The views of a scene show one set of named points, each view turned or mirrored, and shifted as a whole, with a little noise and some points left out.
In the rows, 128 means zero.

Scene 1
View 1
z891: [134 136 144 116 153 172 164  55 107 175 171 129 139 150  92 138 128 100
 139 151 159 125 112]
z259: [130 103 120  96 134 144 169  77 127 151 180 108 144 141  90 143 132 109
 130 146 139 138 120]
z768: [ 98 126 119 172 119 150 143 170 123 124 140  98 200 148 147  77 184 146
  67  97  86 183  63]
z306: [113  96 126 114 121 122 167 109 140 154 173 112 154 129  95 124 145 120
 118 135 133 121 135]
z860: [139  58  61  54 145 125 154 102 179 126 166  90 156 133  97 185 143 121
 148 132 120 171 148]
z781: [105 127 151 148 139 136 150 101 129 192 151 148 153 128 103 116 148 115
 138 134 163  85 154]
z654: [138  94  86  87 137 157 162 102 136 110 172  78 166 154 109 146 147 122
 107 130 100 201  78]
z367: [150  66  82  41 131 138 181  65 146 113 200  75 138 144  76 177 121 107
 130 155 119 179 111]
z782: [135 119 157  95 137 148 185  33 107 182 195 131 117 137  65 146 109  90
 149 170 175  92 138]
z898: [143 127 125  98 157 177 162  52 112 157 171 116 140 156  95 154 128 100
 143 151 149 150 103]
z683: [153 100  98  66 157 167 166  51 133 140 179 100 139 153  88 176 126 101
 148 152 138 169 111]
z451: [108  96 122 122 122 121 158 121 145 156 162 114 160 127 103 122 151 125
 118 128 133 121 140]
z897: [112 120 147 135 113 143 174 104 106 143 181 104 157 143 102  96 145 120
  88 137 121 139  88]
z332: [148  95  78  75 140 169 166  95 129  96 178  66 166 163 109 151 145 121
 101 132  90 227  57]
z40: [127 103 104 109 130 151 160 113 128 122 168  89 169 150 113 128 152 124
 100 127 105 183  83]
z276: [125 128 142 121 154 155 155  69 122 187 159 141 141 140  94 141 136 103
 153 146 166 104 144]
View 2
z40: [ 97  90 181 154 146 132  95 121 114 157  89  87  93 185 151 118  97 140
 130 114  92 163 135]
z891: [ 87 128 147 164 126 111 129 112  81  91 134 113 125 172 133 101 148  99
 126 144 116 127 117]
z259: [ 96 101 153 155 131 127 117 116  86 113  97 106 107 172 134 102 152 111
 136 132  88 131 117]
z897: [104  89 154 145 141 109 105 142 113 122 141 109 104 176 136 138  94 146
 131 113  94 133 117]
z451: [117  82 139 145 127 134 130 150 134 127 103  91 109 182 142 115 159 140
 154 114  81 136 105]
z781: [116 110 115 156 114 117 158 158 140  90 148  97 136 186 141 110 180 128
 154 132 113 123  91]
z654: [ 91  91 194 157 150 140  84 102  96 166  61  85  85 183 151 108 100 128
 125 118  87 172 147]
z683: [ 79 118 174 168 134 138 107  80  59 122  66 102 103 170 139  81 156  86
 124 145  95 147 137]
z332: [ 79  97 210 160 158 141  71  84  78 170  55  89  79 180 152 105  81 120
 114 121  90 178 159]
z367: [ 86  84 182 150 142 149  87  82  44 140  35 108  76 161 129  88 153  94
 128 126  54 141 138]
z768: [118  82 177 150 152 123  99 165 188 179 129  62 103 209 170 151  50 190
 138  94 115 184 131]
z860: [103  81 171 155 132 168 110 100  95 156  14  78  89 180 147  74 190 107
 151 123  60 160 130]
z276: [ 98 127 130 165 117 118 150 127 104  86 134 104 133 179 138  94 180 102
 141 145 117 124 105]
View 3
z306: [138 165 106 148 143 105  96 148 140 122 154 166 165 141 124 128  98 161
 125 178 150 110 112]
z654: [170 129 101 126 139  98  77 141 175 138 120 137 171 129 172 143  93 174
 195 120 187 118 147]
z782: [100 190  72 161  82 109  76 200 130 168 194 158 173 121 162 118  77 139
  57 180 168 113 107]
z891: [118 166 104 150  90 120  94 193 145 169 184 146 175 103 142 123  92 152
  93 133 162 107 119]
z451: [139 165 118 149 150 110  98 144 138 113 151 171 165 142 112 128 106 164
 132 176 146 103 113]
z768: [192 110 156 120 184 102 172 110 179 136 122 137 162 116  70 137 113 184
 194 108 125 121 124]
z276: [105 180 115 160 100 132  84 190 131 144 189 166 173 115 124 122 104 150
  85 151 153  94 113]
z683: [130 158  87 143  95 114  39 183 154 145 154 149 176 123 195 134  90 157
 144 131 199 104 144]
z897: [158 144 100 135 142  89 141 146 162 163 154 141 166 122 116 127  85 162
 127 155 144 131 111]
z860: [139 162 102 147 137 117  14 148 142  82 125 175 169 158 185 141 109 169
 183 161 197  89 146]
z332: [176 119  93 117 127  93  74 146 185 152 116 125 173 122 192 143  87 172
 205 104 198 123 154]
z898: [124 159 100 144  90 119  76 191 153 164 171 142 177 106 165 128  92 155
 119 122 179 106 132]
View 4
z781: [ 79 111 168 143 116  73 100 139 181 120 120 123 109  51 143 129 154 130
  94 113  76  80 213]
z40: [133 120  97 109 138 134 101 132 153 123 150  87 142 114  91 142 151 133
 105  97 149 121 157]
z897: [130 103 103 138 115 133 123 136 195 116 144  99 132  93 104 123 156 134
 117  89 112  93 194]
z654: [134 124  99  92 150 136 101 131 133 121 164  88 140 127  77 145 151 135
 110  99 161 130 134]
z768: [156 122  40 153 124 144  66 127 192 141  98  64 171  97 112 167 140 112
  75  84 162 124 215]
z451: [104 109 135 118 129 109 106 131 165 117 126 112 127  79 149 129 167 142
  80 117 120  86 178]
z891: [ 89 115 169 127 124  82 118 145 164 111 165 118 100  78  75 123 140 128
 144  96  77 103 184]
z367: [114 113 149  62 156 132 136 132 111 101 198 114 116 130  89 118 171 160
 120 117 145 110  95]
z276: [ 75 114 186 126 125  67 108 143 160 114 148 126  97  64 107 126 146 132
 121 111  73  94 189]
z259: [101 112 153 105 133 106 123 136 152 109 163 116 112  93 103 123 160 143
 118 109 109  98 156]
z306: [106 105 135 119 125 113 114 133 170 115 133 113 124  82 139 125 168 143
  90 113 116  85 176]
z898: [ 94 121 164 111 135  87 114 142 144 112 174 113 103  94  61 129 138 130
 145  96  94 116 162]
z782: [ 78 100 201 117 118  82 152 146 167  96 183 141  82  73  95  97 159 149
 150 106  55  75 170]
z860: [ 95 126 157  59 166 108  98 127  97 112 160 115 124 114 130 138 171 154
  77 135 160 113 101]
z683: [ 96 123 167  82 151  97 117 139 117 107 188 114 105 111  68 128 150 141
 135 109 119 122 124]
View 5
z332: [132 109 198 130 147 126 212 168 130 181 137 104 104 101 143 132  23 149
 114  85  96 157 156]
z781: [148  97 201 117 109  95  43  77 115 123 105 106 143 135 164 118 114 165
 146 116 155 136  79]
z40: [141 117 201 137 146 113 143 143 134 176 119  88 114  99 153 125  48 150
 122  88 104 149 140]
z768: [143 159 196 186 163  71  71 123 150 197  75  41 120  73 168 136  36 153
 119  82  87 167 168]
z898: [139  82 187 123 117 109 160 124 112 115 131 143 138 158 149 133  75 167
 138 121 149 159 119]
z306: [152 101 208 109 131 123  87 119 127 154 126  96 122 110 154 101  91 147
 136 100 128 123  93]
z451: [148 107 210 110 128 118  76 109 126 160 119  87 120 102 158 108  91 150
 133  94 125 125  91]
z367: [143  77 212  76 135 168 209 168 119 167 170 126  97 109 135  98  61 136
 124  92 115 117 103]
z276: [142  82 196 108 102 107  96  91 108 110 122 131 142 150 157 124 105 168
 145 120 162 142  83]
z782: [160  59 189 103 115 130 117 123 115  93 148 162 148 174 144  92 119 156
 159 140 168 123  81]
z860: [124  92 228  54 109 155 175 120 104 181 152  96  87  83 146 125  65 148
 110  68 115 125  76]
z897: [163 111 190 158 155 104  89 141 145 151 113  98 135 123 154 100  75 147
 144 114 119 138 137]
z259: [148  88 201 107 125 127 131 128 120 141 138 120 124 128 148 108  84 151
 136 108 135 132 100]

Which points are out of place in each view (at most two, in the order of its rows)? Write - if all are in place.
view 1 -> z332
view 2 -> z891
view 3 -> -
view 4 -> z306
view 5 -> z898, z367
